Each scene shows the same named points in several views. A view is turned or mirrored, shifted and resized as a whole, has a little noise and may leave points out.
(in the rows, 128 means zero)

Scene 1
View 1
dunub: [179  79  88 118 106 148 101 145 121 140 175 128  96  95 107 124  97 154
 107 123 155 118  85 127 177 127 152 132  85  83 129 112  90 139 131 165
  88 108 177 151 136 121 117 116 125 126 119 106]
Mure: [ 76  96 161  83 157 137  96 138 109  86 149 122 108 149 131 118  87 170
 145 205  71 122 100 128  72 144 109 193 159 115 107 153 157 106  91 164
 163  51 169 163 182 158 138 158 152 138  83 103]
gedud: [133  90 128 103 132 140  96 144 116 114 164 123 107 118 114 123  93 159
 125 168 118 123  93 123 132 131 141 158 120  95 120 130 117 126 116 162
 120  86 176 158 158 139 125 138 141 124 102 105]
pufu: [135 109 166  98 138 119  83 156 117 112 176 118 130 122  90 135 100 148
 131 209 131 135 103  94 150 103 183 144 122  79 136 118 104 143 131 146
 101 117 196 162 168 152 115 145 159  91 107 112]
Gizub: [139 103 142 108 115 135  93 155 117 124 174 133 126 115  96 129  98 153
 107 172 147 136  99  99 158 108 167 128 102  77 136 112  98 135 128 151
  93 129 191 153 155 144 117 124 143 103 112 120]
fuz: [ 78  96 149  89 143 143 103 138 110  93 148 133 109 143 132 116  85 172
 129 188  81 125  99 129  76 144 102 182 147 113 111 149 152 101  90 166
 156  62 168 160 175 153 138 144 143 141  86 110]
guma: [ 97  84 116  99 122 157 112 134 112 107 149 141  99 132 135 109  83 175
 111 145  98 120  91 140  93 152  88 170 126 111 110 142 142  99  91 172
 144  65 164 152 160 139 138 126 127 154  94 113]
madop: [166  83 111 108 128 140  93 143 118 126 171 116  96 103 111 126  98 154
 130 156 131 117  90 126 159 130 154 153 109  92 123 124 105 138 126 164
 106  86 175 158 149 130 120 137 139 124 110  99]
Lal: [134  89 139  94 148 133  90 143 115 109 165 112 101 120 117 126  95 157
 144 189 105 117  95 125 125 133 145 176 135 102 116 138 125 131 116 163
 130  68 174 163 166 143 124 155 150 125  97  95]
zup: [129  81 103 107 116 154 107 139 115 121 159 137  97 116 124 117  88 167
 109 136 121 119  87 136 127 142 114 154 108 100 118 129 122 117 108 170
 122  83 168 152 150 132 129 121 126 143 104 109]
Tanar: [194  68  77 114 122 149  98 137 121 137 171 113  77  89 118 123  96 154
 128 124 139 105  80 146 174 143 146 153  97  97 119 126  98 141 130 172
 100  74 165 155 137 116 118 133 126 140 116  88]
salur: [122 124 194  98 136 112  77 164 116 110 182 123 150 129  77 139 102 144
 123 233 139 147 111  73 153  85 202 131 122  68 146 110  98 147 135 137
  95 143 207 162 173 162 111 143 168  71 107 124]
nog: [139 101 153  97 143 126  85 149 117 111 172 113 115 120 103 132  98 151
 138 201 119 125  98 107 141 116 169 158 128  89 127 128 112 140 126 153
 113  96 187 162 166 148 119 151 155 106 103 103]
View 2
Tanar: [ 93  84 156 109  76 103 171 152 130 123 157 117 119 153 171 141 149 132
  68  94 113 143 146 107  82 162 138 112 150  92 173  73 103 104 103 114
 115 113 114 124 137 146 160 178 115 160 133 143]
nog: [ 97  86 146 104  96  99 167 144 151 134 155 103 136 157 139 129 129 130
  98  93 113 165 154  92  93 142 152 150 125  80 144 107  96 149 121 120
 117 154  82 132 152 138 124 141 126 139 122 143]
Gizub: [ 84  93 154 110 104  98 159 143 161 145 148 103 113 161 145 125 152 124
  93 114 103 150 145  74  74 141 140 156 135  93 148 102 109 131 113 124
 111 152  94 148 159 156 141 137 114 130 119 149]
zup: [102  71 154 113  92 103 147 150 120 133 131 105 113 171 150 142 129 124
  84 110  91 140 133  97  99 145 142 134 129  91 144  82 107 113 113 114
 127 118 126 112 141 136 146 162 120 154 141 139]
guma: [114  58 151 116 100 106 134 149 104 134 114  97 117 182 135 146 107 121
  95 112  79 140 124 100 118 137 148 142 111  85 126  85 108 120 123 111
 139 118 136  93 140 120 134 156 126 157 150 132]
fuz: [120  56 143 110 103 103 140 146 111 131 120  93 135 181 123 142  92 125
 107 100  88 156 135 103 128 132 160 152 100  75 116  98  98 145 132 112
 141 136 114  91 143 112 113 146 135 153 146 132]
gedud: [100  78 149 108  92 101 160 147 136 132 145 105 127 164 145 136 127 127
  93  98 105 155 146  96  97 145 149 140 127  84 145  95 100 133 118 117
 121 136 101 121 146 136 134 152 124 148 132 141]
dunub: [ 82  91 160 112  87 102 164 149 145 136 152 113 104 155 167 134 163 126
  72 111 105 138 142  89  69 156 131 127 151 100 169  80 111 103 102 119
 110 123 114 140 146 159 163 164 108 147 127 146]
pufu: [ 89  94 148 105 103  97 168 142 167 141 158 102 132 156 137 123 139 129
 102  99 114 165 156  80  83 139 150 160 126  84 144 114  99 154 121 125
 111 164  73 146 161 148 124 131 122 128 115 147]
Mure: [125  55 139 107 100 103 145 147 111 126 125  93 147 180 119 142  82 128
 113  89  94 166 141 109 136 131 166 153  95  68 112 103  92 156 136 111
 143 140 105  89 141 105 104 144 139 154 145 131]
salur: [ 82 101 149 104 114  93 166 140 185 150 159  96 129 155 129 115 147 125
 111 107 113 169 157  66  75 132 149 178 123  85 137 128 102 166 125 131
 107 183  62 161 171 155 117 114 122 114 106 152]
madop: [ 93  85 152 108  85 101 170 148 141 129 157 111 126 155 156 135 141 132
  83  94 114 153 150  99  86 153 145 130 139  87 159  89 100 125 112 118
 116 133  98 129 144 143 143 160 119 149 127 144]
View 3
fuz: [ 96 118 123 149 151 107 139 144 130 137 139 131 134 106 156 137 161 104
 142 108 135 142 144 127 143 125 133 130 141 105 126 132 116 121 111 146
 104 126 140 148 114 130 148 136 108 129 110 137]
Tanar: [140 115 152 131 150 102 141 112 110 181 106  99 109 128 124 130 154 126
 143 110 148 145 137 137 124 139 139 129 114 137 106 153 151 131 126 154
 122 140 131 128 114 130 153 101 155 136 114 120]
zup: [122 120 139 144 150 112 138 128 121 160 121 109 114 124 142 133 157 117
 142 112 136 141 147 126 133 121 136 136 123 125 120 145 138 120 126 156
 112 137 131 134 121 124 148 113 134 137 110 136]
salur: [ 95 113 162 115 122 104 148 135 112 146 139  91 109 100 196 131 137 113
 124 145 166 140 111 115 163 158 143 130  95 125 132 137 144 151 131 111
 130 116 133 145 134 123 150 161 164 120 104 138]
guma: [111 122 126 154 153 115 137 138 130 147 130 122 124 120 145 135 163 111
 145 106 126 139 155 123 136 111 133 137 137 115 126 139 126 114 119 159
 103 134 135 139 119 125 146 117 114 137 110 141]
Mure: [ 90 115 122 147 152 102 140 145 129 134 141 137 142  98 157 139 161 101
 141 105 140 144 138 131 144 134 132 125 145 101 125 130 111 124 104 142
 105 123 144 153 108 134 150 143 104 124 110 132]
gedud: [114 116 145 134 145 103 142 128 117 157 125 108 118 113 151 134 152 115
 138 118 148 143 134 129 138 139 138 129 119 123 119 142 137 132 121 142
 118 129 135 139 118 129 150 127 142 130 111 130]
dunub: [138 119 158 130 143 111 142 116 111 177 110  88  99 131 140 128 149 127
 138 123 146 141 137 125 132 132 141 136 102 141 114 153 158 130 137 150
 124 139 127 125 126 123 150 106 164 138 110 131]
Lal: [108 113 141 133 147  99 143 129 118 154 127 116 127 106 150 135 154 111
 140 112 150 145 129 134 140 146 137 124 126 118 116 140 130 134 113 139
 117 127 139 144 111 134 152 133 134 126 111 125]
pufu: [104 113 158 121 131 102 146 131 112 153 132  97 113 104 176 131 142 115
 130 134 161 143 118 122 153 153 141 129 103 124 124 140 142 145 126 123
 126 121 134 143 127 127 150 147 158 124 107 132]
Gizub: [115 118 158 126 132 111 144 129 114 159 126  90 103 117 171 129 144 119
 131 134 152 138 129 117 148 138 141 136 101 132 126 144 150 138 135 133
 124 127 129 135 133 121 149 133 161 130 106 139]
madop: [125 115 151 130 145 102 142 121 112 168 116 102 112 119 143 132 151 120
 139 117 151 144 132 131 135 141 139 129 113 130 113 147 145 134 125 144
 121 133 133 135 118 129 151 118 151 132 111 126]
nog: [106 113 150 126 139 100 145 130 114 155 128 105 120 105 163 134 147 113
 134 124 157 144 122 129 146 152 140 125 114 122 120 140 138 141 120 129
 123 124 136 143 118 131 151 141 148 124 109 128]
View 4
Lal: [140 110 135 158 109 109 108 156 128 102 148 120 113 131 126 113 141 109
 158 127 137 153 136 133 137 132 140 130 153 132 122 131 116 121 113 136
 117 113 143 117 103 123  59 150 123 139 121 154]
pufu: [159 101 137 175  97  98  88 147 133 103 132 133  86 135 120 114 156 114
 146 141 133 153 134 132 126 144 137 124 149 119 112 120 132 148 103 164
 120 107 124 113 108 123  81 131 134 149 146 150]
nog: [150 105 136 167 104 104  99 152 130 103 139 127  97 132 122 113 150 112
 152 134 133 152 136 133 130 138 140 126 150 125 118 125 124 136 107 151
 119 111 132 116 107 122  70 140 128 144 135 151]
salur: [172  98 138 185  89  94  66 140 140 104 122 139  76 135 115 113 162 112
 142 148 131 156 137 129 125 157 138 122 148 116  99 112 139 161  97 176
 120 100 120 108 104 124  94 122 143 154 158 148]
guma: [127 127 125 149 114 111 109 143 138 101 169 123 142 160 153 107 134 114
 170 107 169 168 114 132 141 120 125 143 147 146 133 130 112 105 141 115
 128 109 149 117  87 133  79 164 127 142 112 151]
Gizub: [153 105 133 171  99  91 105 145 130 104 141 141  86 154 135 111 161 123
 149 132 146 157 117 136 118 134 123 126 140 117 125 117 135 150 115 161
 131 106 111 119 110 126  92 133 133 153 145 149]
Tanar: [126 106 133 149 118  99 164 167 108 103 160 132  94 150 140 113 157 129
 155 122 140 145 113 146 115 106 121 125 142 116 155 132 122 127 119 139
 133 121 111 133 125 121  58 150 107 145 118 152]
fuz: [137 124 128 155 110 117  84 142 144 100 159 115 144 141 139 108 126 104
 167 116 158 167 132 126 152 134 140 141 155 150 115 131 109 105 130 117
 117 108 165 109  80 130  71 162 132 138 114 153]
dunub: [136 106 132 156 111  90 151 158 114 104 154 142  85 162 145 111 165 133
 152 122 147 150 105 145 109 112 113 125 137 113 151 124 130 140 120 151
 139 115  99 131 121 126  79 141 117 152 130 150]
madop: [137 106 134 157 110 100 133 159 118 103 151 131  96 145 133 113 153 121
 154 126 140 150 122 140 121 120 127 125 145 120 138 129 123 132 115 145
 129 116 120 126 115 122  66 146 117 145 126 152]
View 5
Gizub: [136 158 137 162 178  70 101 132 122 113 132 132 151  92 141 115  78  94
 118 123 117 156 125 192 133 119 141 141  88 182 159 154 128 136 126 112
  99 106 205 159 145 178 106 107 122 101  67 139]
Mure: [111  83 195 131 169 122 140 117 206 132  97 119 162 128 151 106  73  59
  87 137 117 110 108 116  90 144 161  75 132 145 142 110 129 179 139 166
 118 127 164 111 150 140 139  91 173  88  86 106]
dunub: [121 154 142 153 203  72 113 137 128 125 169 105 114  61 120 111  55 119
 100 109 103 166 111 211 112 135 147 144  88 210 177 139 161 144 137  95
  93  86 191 192 141 172 130 119  98 100  59 159]
Lal: [120 116 175 153 179 100 109 120 167 124 122 110 139  92 149 119  58  94
 109 141 102 125 103 158 101 139 149  90 116 167 157 127 141 167 146 132
 110 116 175 134 143 152 135  98 139  90  71 114]
gedud: [120 126 165 150 183  91 114 125 156 125 131 115 137  89 140 115  63  96
 104 130 108 137 111 170 107 137 149 110 107 177 160 130 144 159 139 125
 105 109 181 151 143 159 131 103 132  95  70 128]
pufu: [144 152 145 173 164  75  81 120 123 107 111 136 161  94 159 126  73  94
 136 146 111 138 119 178 135 121 135 115  94 165 153 160 118 143 133 120
 107 121 204 133 144 175 103  95 131  98  68 112]
zup: [108 119 167 131 197  97 144 134 172 135 149 110 130  92 122 100  66  89
  78 106 112 149 111 171  96 139 160 126 107 191 165 117 155 159 132 125
 100  94 175 170 146 156 139 114 130  96  72 152]
Tanar: [112 137 162 153 207  84 111 131 143 130 171  88  98  50 122 116  40 130
  99 119  89 154  96 203  95 146 147 118 100 209 180 125 177 162 150  98
  97  88 172 186 139 158 150 115 101  93  57 148]

In a view up to two points have been moved. Name them for each view, in the order of its rows, or write -.
view 1 => gedud, guma
view 2 => madop
view 3 => -
view 4 => -
view 5 => -

Scene 2
View 1
bolu: [149 131 152 133 128 101 126 113 132 121 116 115 108 111 140 118 110 119
 131 152 141 109 130 134 116 162 145 100 102  90 129 146 129 141 128 121
 125 171 132 131  88 133 111 158  99 165 149 156]
Kabut: [138 162 147 149 147  97 108 114 121 143 141 132 132 163 155 151  96 148
 146  88 115 125 172 167 112 151 111  90 124 110 144 135 178 101 132 144
 128 142 142 144 166 166 130 127  96 130 116 138]
nebu: [120 148 136 124 162  80 105 107  96 140 144 124 122 128 159 169  85 141
 126  95  77 118 155 186 126 163 125 130 160 134 125 107 157 142 127 140
 154 140 164 123 167 128 123  98 114 141  87 114]
vafa: [133 150 140 134 154  84 112 113 115 137 139 121 120 132 157 160  88 140
 132 103  96 114 160 174 118 162 132 113 140 117 133 125 157 133 129 138
 139 147 153 129 149 136 122 120 112 145 106 131]
pida: [134 115 149 114 131 104 118 106 106 115 114 125 105  91 132 113 118 104
 124 161 125 116 104 140 123 166 134 131 120 113 114 123 112 163 124 118
 148 169 140 118  91 118 112 133 103 165 132 135]
sokam: [139 143 148 135 142  96 115 113 121 131 129 123 118 130 149 138 101 132
 135 120 118 116 147 154 115 160 130 103 121 106 133 135 150 129 129 132
 133 155 141 133 128 144 120 135 102 149 126 142]
fedor: [157 138 158 144 121 111 126 116 145 122 115 120 113 129 139 108 116 123
 141 148 160 115 137 123 109 156 136  82  83  79 136 162 141 120 130 124
 116 172 121 143  88 152 115 173  90 159 162 167]
kogi: [141 138 141 126 147  81 120 113 126 129 129 106 108 110 153 148  92 130
 121 130 107 102 144 158 119 168 156 115 130 103 126 133 137 151 126 127
 134 158 150 124 111 118 112 140 114 164 122 143]
gefa: [142 119 160 129 116 125 117 107 116 113 110 137 111 114 124  91 131 104
 139 162 156 128 105 122 116 156 114 108  93 101 123 138 123 134 129 119
 136 172 121 132  89 147 116 148  85 157 154 148]
Bas: [133 120 148 118 134 104 115 107 105 119 118 127 108 101 136 119 115 112
 126 149 120 119 113 146 122 162 128 129 124 117 119 122 123 154 125 123
 148 165 142 121 105 126 116 127 102 160 127 133]
Vepi: [163 132 155 139 123  99 135 120 153 118 111 104 103 110 141 114 110 119
 128 161 155 100 136 122 111 164 163  85  87  68 134 164 130 138 127 117
 110 177 125 136  66 131 107 185 101 175 166 173]
Ful: [145 150 142 139 148  79 123 117 136 134 133 107 113 128 159 157  89 140
 128 116 110 103 165 162 115 165 156  98 125  96 137 144 156 133 128 133
 124 156 148 132 123 131 115 148 114 158 124 149]
turok: [137 146 148 138 141  97 112 111 117 134 131 128 122 138 149 141 100 134
 139 112 117 121 152 158 116 156 120 104 123 111 134 132 157 121 129 134
 135 152 141 137 141 149 123 130 100 142 121 137]
pid: [139 141 147 133 141  94 115 112 120 131 128 121 116 123 148 139 100 129
 132 125 116 115 143 155 117 161 133 109 123 106 131 132 147 135 128 131
 134 156 143 131 124 136 119 134 104 153 124 141]
fuvo: [131 146 149 137 143 103 105 109 107 136 135 138 127 145 146 139 106 134
 144 105 114 129 149 161 117 153 105 108 128 121 132 124 160 118 131 138
 142 148 142 136 154 156 127 117  95 135 114 131]
View 2
Vepi: [132 209 160  99 210 138 169 169 217 127 116 140 202 108 163 117 136 130
 102 139  98 218 103 212  95 141  88  82 119 138 153 163  96  96 122  91
 102 121  59  91 158 114  78 151 160 181 226  88]
kogi: [146 150 137 153 138 193 128 166 130 151 115 169 189 122 141 149 132 126
  93 143  92 208 145 152 105 166  81  86 106 119 161 152 125 144 104  89
  91 145 128  76 144 125 116 168 168 168 167 123]
bolu: [139 185 154 113 170 158 148 161 176 137 103 160 193 115 152 120 131 128
  96 145  98 209 110 191 101 162  98  86 110 131 149 156 116 101 121  95
 105 122  87  91 144 108  97 142 155 154 203 108]
fedor: [137 211 166  93 183 135 159 152 199 122  94 139 184 123 147  94 140 125
 101 124 113 190  79 195  83 159 108  97 123 147 122 156 106  75 123  97
 110 109  67  96 136 101  88 147 160 170 222 119]
nebu: [162 111 121 189  65 231  86 148  45 164  97 189 163 147 103 150 134 121
  91 130 104 176 150  92  97 193  93 105 101 112 141 139 154 163  93  92
  94 152 184  66 112 119 155 181 173 152 122 180]
Ful: [148 163 137 155 141 185 128 161 130 138 119 146 178 135 131 138 143 121
 103 118 105 188 128 137  86 157  80  95 118 134 141 150 112 146  96  90
  89 141 121  72 139 127 121 197 187 203 172 142]
gefa: [140 186 164  87 151 142 145 146 175 140  70 178 191 113 145  93 124 134
  90 153 105 202  85 206 102 184 123  92 105 129 134 152 138  59 141 103
 121 105  83 107 132  84  92  98 129 100 212 117]
vafa: [155 142 132 167  99 206 106 150  85 147 102 165 165 143 113 137 139 121
  96 120 108 175 129 112  87 177  89 104 112 127 133 142 135 144  98  94
  95 140 153  71 117 119 139 187 181 172 148 168]
pid: [148 158 142 142 125 184 122 152 122 145  96 166 177 131 129 126 135 125
  96 131 106 188 118 147  93 174  95  98 111 128 137 149 130 121 110  95
 100 133 126  81 126 110 120 162 164 156 171 145]
Kabut: [155 169 141 152  94 185 107 133  92 128  87 138 146 162  97 100 147 113
 106  89 133 139  87 102  58 179 109 122 126 148  94 141 128 113  99 102
 101 123 141  75  97 108 141 201 191 189 163 200]
fuvo: [154 153 144 145  88 190 105 133  91 144  77 167 159 150 104 106 137 120
  96 114 122 157  97 120  78 192 113 115 113 134 112 141 145 105 110 102
 107 122 142  81 104  98 138 165 167 146 161 184]
turok: [151 159 144 145 110 184 116 142 107 141  90 161 165 144 114 114 140 121
  96 117 116 168 106 130  81 180 102 110 114 134 121 144 133 113 108  99
 103 126 131  80 114 108 131 173 171 162 169 167]
View 3
pida: [144 156 138 119  74  98 128 108 128 118 117 174 101 114 130 134 140 136
 114 158  96 120 113 130 142 144 125  99 106 165 177  86 153 164 183  94
 164 118 208 134 134 133 166 130 141 200  82  87]
Bas: [137 153 135 126  74  99 127 111 123 121 121 169 106 111 125 133 142 135
 126 153 106 122 114 115 135 151 129  97 119 158 158  92 151 153 176 102
 153 120 197 143 132 132 159 135 141 192  90  98]
pid: [107 152 150 128 103 104 110 113 119 123 120 153 114 119 123 137 137 121
 150 143 118 145 139 105 124 161 115  87 132 153 121  83 167 130 164  98
 123 122 175 164 124 114 156 151 132 167 112 113]
Ful: [ 84 154 165 127 127 101 102 122 114 119 114 149 117 140 123 139 129 110
 160 136 121 168 164 115 120 161  98  86 132 164 111  66 190 118 161  88
 112 107 174 168 124  86 162 156 126 155 118 125]
vafa: [ 85 142 137 145 107 105 115 127 108 119 123 151 121 124 116 129 135 116
 164 125 134 154 150  94 111 172 122  95 148 149  95  85 172 114 160 114
 109 109 167 171 127  97 151 152 138 157 117 139]
fuvo: [106 139 134 140  90 111 115 113 111 129 128 144 123 104 118 131 144 125
 164 133 137 134 131  77 117 171 133  82 152 129  87 104 145 115 152 116
 110 138 147 184 122 136 140 158 133 159 117 128]
bolu: [128 170 183 100 110  98 100  95 130 127 110 155 108 127 139 150 135 127
 135 169  98 143 139 132 144 141  95  70 105 167 159  69 173 147 170  64
 143 133 188 152 118 128 169 153 119 177 104  82]
gefa: [160 167 174  97  84 100 107  82 134 135 116 157 106 105 142 151 145 141
 124 182  98 112 109 120 157 137 112  61 103 149 166  91 140 158 168  68
 155 163 176 153 110 174 159 154 121 190  97  64]
fedor: [134 175 210  86 124 101  84  78 133 137 107 140 110 125 146 159 140 129
 142 183  98 141 145 127 154 137  81  46 103 157 148  69 169 140 159  46
 131 162 164 169 100 152 164 170 106 169 117  69]
kogi: [ 97 152 149 129 108  97 115 123 117 113 114 164 110 136 122 135 131 116
 142 138 111 155 149 125 121 157 109  99 124 172 137  70 184 136 173  95
 131  96 197 151 133  87 166 142 137 171 103 119]
sokam: [106 152 154 127 104 103 108 112 116 127 120 150 117 121 123 138 138 122
 155 143 122 145 143 102 124 158 114  82 134 150 115  85 166 125 160  96
 118 128 166 170 121 120 153 156 128 165 114 114]
Kabut: [ 86 143 151 138 114 112 100 113 106 134 125 130 132 111 118 136 142 116
 184 131 146 151 150  70 111 175 118  70 163 126  61  97 159  98 142 109
  87 144 128 198 111 125 137 173 125 141 133 141]
Vepi: [129 182 217  80 134  92  82  83 137 129 102 151 104 140 148 162 131 123
 132 183  84 153 154 151 158 131  69  55  87 179 174  50 189 149 169  36
 142 138 189 151 107 125 177 162 108 175 109  65]
View 4
pida: [ 47 146 170 155 157 143 163  75 161  69 105  97  64 162 189 107  70  90
 175 170 116  58 128 130  79 118 152 107 123 143 102 138 144  95 140 135
  99 172 115 111 142 135  57 140 123  95 162 165]
sokam: [ 81 129 146 188 133 154 153  98 137 106 106 108 103 118 149 135  42  95
 153 131 104  98 117 137 105  88 150 104 115 153 110 146 122  93 128 118
 125 137 141 143 113 126 116 137  90  96 139 126]
gefa: [ 75 149 201 141 168 132 155  55 166  86 123  98  88 193 147 124  60 101
 159 161 110 109 114 132  73 116 144 143  83 140 114 155 144  89 105 134
 105 169 108 131 162 123  66 160 120 114 175 126]
Vepi: [ 79 163 159 175 185 141 159  92 154 105 134  76 116 183 142  93   2 112
 135 148  84 105 146  80  43  77 165 130  63 179 114 166 147  76  94  97
 143 160 136 110 148 122  66 179 136  47 165 123]
nebu: [ 63 107 111 210  95 170 154 121 121  94  77 128  83  54 179 146  71  79
 174 127 121  59 111 165 143  88 148  61 176 144  97 124 109 109 172 130
 117 121 151 147  74 143 141 101  63 107 111 153]
pid: [ 75 132 143 187 136 154 153 100 140 101 104 106  98 119 157 128  46  94
 154 137 106  88 121 134 101  88 151 100 120 155 106 144 126  94 134 122
 123 141 139 136 113 129 110 137  94  92 140 133]
kogi: [ 61 137 125 195 142 159 159 113 139  90 102  99  91 115 174 110  34  94
 158 142 103  66 139 116  88  82 162  86 130 166 103 143 132  90 143 112
 128 143 144 117 109 136  94 138 106  65 136 154]
fuvo: [ 88 117 152 187 114 154 146  92 133 109  98 125 102 103 142 157  60  91
 161 125 115 108  98 164 129  96 139 102 128 137 110 143 112 101 134 132
 117 129 138 163 104 125 138 124  68 128 132 115]
fedor: [ 93 153 179 166 173 137 150  77 155 111 133  88 121 183 124 117  16 112
 136 142  91 128 127 106  61  88 150 145  62 164 119 168 140  80  86 111
 136 154 127 133 153 117  84 173 119  80 166 104]
turok: [ 87 122 146 192 124 157 149  99 134 109 102 116 108 108 145 143  47  94
 154 128 107 101 108 145 116  87 145 104 121 149 108 147 116  98 131 122
 125 132 142 153 106 127 127 132  80 108 134 119]
bolu: [ 72 151 162 169 168 144 160  86 155  95 121  89  99 167 154 108  30 103
 149 149  97  95 134 110  66  91 157 122  89 163 112 155 143  85 113 114
 126 159 130 118 141 127  76 159 121  75 159 134]
Bas: [ 53 139 163 164 145 147 160  80 155  76 104 104  71 144 181 118  70  91
 172 158 117  67 123 138  92 112 148 104 127 141 104 137 138  97 140 134
 102 161 121 120 132 136  74 137 110 102 155 159]
Ful: [ 79 132 119 208 137 161 153 122 130 113 107 101 112 104 153 119  15 100
 145 128  96  88 134 113  94  67 162  92 116 171 107 149 125  87 131 101
 143 130 154 132  99 129 117 141  94  64 128 130]
vafa: [ 76 118 120 207 113 163 151 118 126 105  92 117 101  82 161 138  45  90
 158 125 110  82 117 146 123  80 151  82 142 154 102 138 113  99 149 118
 129 126 149 147  87 130 134 121  73  94 122 135]
View 5
vafa: [156 128 111 128 125 116 123 156 151  90 137 120 140 149 112 138 136 105
 137 137 116 124 166 104 143 116 161 121 103 108 139 175 115 143 122 117
 105 117 128 169 134  83 159 146 106 168 136 126]
Kabut: [126 131 119 123 106 101 111 160 151  87 145 124 154 160 110 115 147  97
 126 128 115 130 167 100 150  81 162 124  98 101 152 174 113 134  92 127
 115 126 132 158 140  89 164 147 110 189 120 150]
turok: [144 129 121 124 124 113 112 151 145  92 138 125 138 147 101 130 142 102
 123 138 111 126 153 106 144 104 158 128 103 100 141 164 121 128 111 120
 107 123 127 151 137  97 152 148 117 168 123 135]
Ful: [148 134 119 129 137 134 107 148 158  95 133 145 123 155 109 131 123  84
 142 137 118 131 146 102 155 118 175 131 117 112 136 160 111 133 136 109
 112 118 123 151 139  82 147 142 110 160 143 145]
fuvo: [143 126 120 122 117 101 117 154 141  90 143 111 147 144 101 130 151 111
 117 138 109 124 161 109 139  99 151 125  96  97 143 168 125 130  97 124
 104 125 129 156 137 100 156 150 118 175 116 128]
nebu: [172 123  97 133 121 110 137 164 146  87 139  98 148 144 118 147 139 122
 138 135 118 116 184 104 130 126 153 110  93 110 137 188 115 156 121 117
  96 112 133 190 129  76 171 146 100 168 140 103]
sokam: [147 129 123 123 133 120 109 146 146  96 137 131 130 144  99 133 137  97
 124 140 109 125 146 108 146 111 160 132 110 101 137 158 122 125 118 116
 106 121 124 144 139  98 146 149 120 161 126 136]
Vepi: [138 140 145 122 163 151  78 121 151 110 126 175  93 141  81 130 119  65
 122 148 105 132  96 113 164 123 175 158 136 102 127 123 127  98 146 104
 115 127 110 101 145 114 114 148 141 135 129 161]
bolu: [148 134 136 123 155 138  93 131 144 105 131 151 105 134  85 137 130  85
 118 147 104 126 115 116 149 126 163 148 125  98 127 135 129 107 136 108
 107 125 116 120 141 113 124 150 135 140 126 141]
kogi: [166 133 118 130 149 137 112 142 151 100 130 137 117 141 102 146 123  96
 136 145 114 122 142 107 146 137 165 132 116 110 127 157 117 132 146 106
 102 114 121 150 136  90 142 145 117 144 143 125]
pida: [177 126 124 125 161 130 112 131 132 106 130 119 109 116  82 158 138 114
 109 155  99 112 127 123 129 149 142 138 113  94 119 144 139 116 138 108
  92 117 117 135 133 118 127 151 138 126 123 103]
gefa: [147 130 143 115 152 121  92 126 130 108 135 134 111 120  69 137 148 100
  93 154  91 121 107 124 138 120 144 150 117  83 126 128 146  95 116 115
 103 130 115 108 140 137 118 156 151 139 103 131]
Bas: [172 126 123 123 153 125 112 137 134 103 133 116 115 121  86 152 142 114
 112 153 100 115 134 120 131 140 145 135 111  95 122 146 136 118 131 111
  94 118 120 139 133 116 131 152 132 134 123 107]

In a view up to two points have been moved. Name them for each view, in the order of its rows, or write -.
view 1 => -
view 2 => -
view 3 => vafa
view 4 => Vepi
view 5 => pida
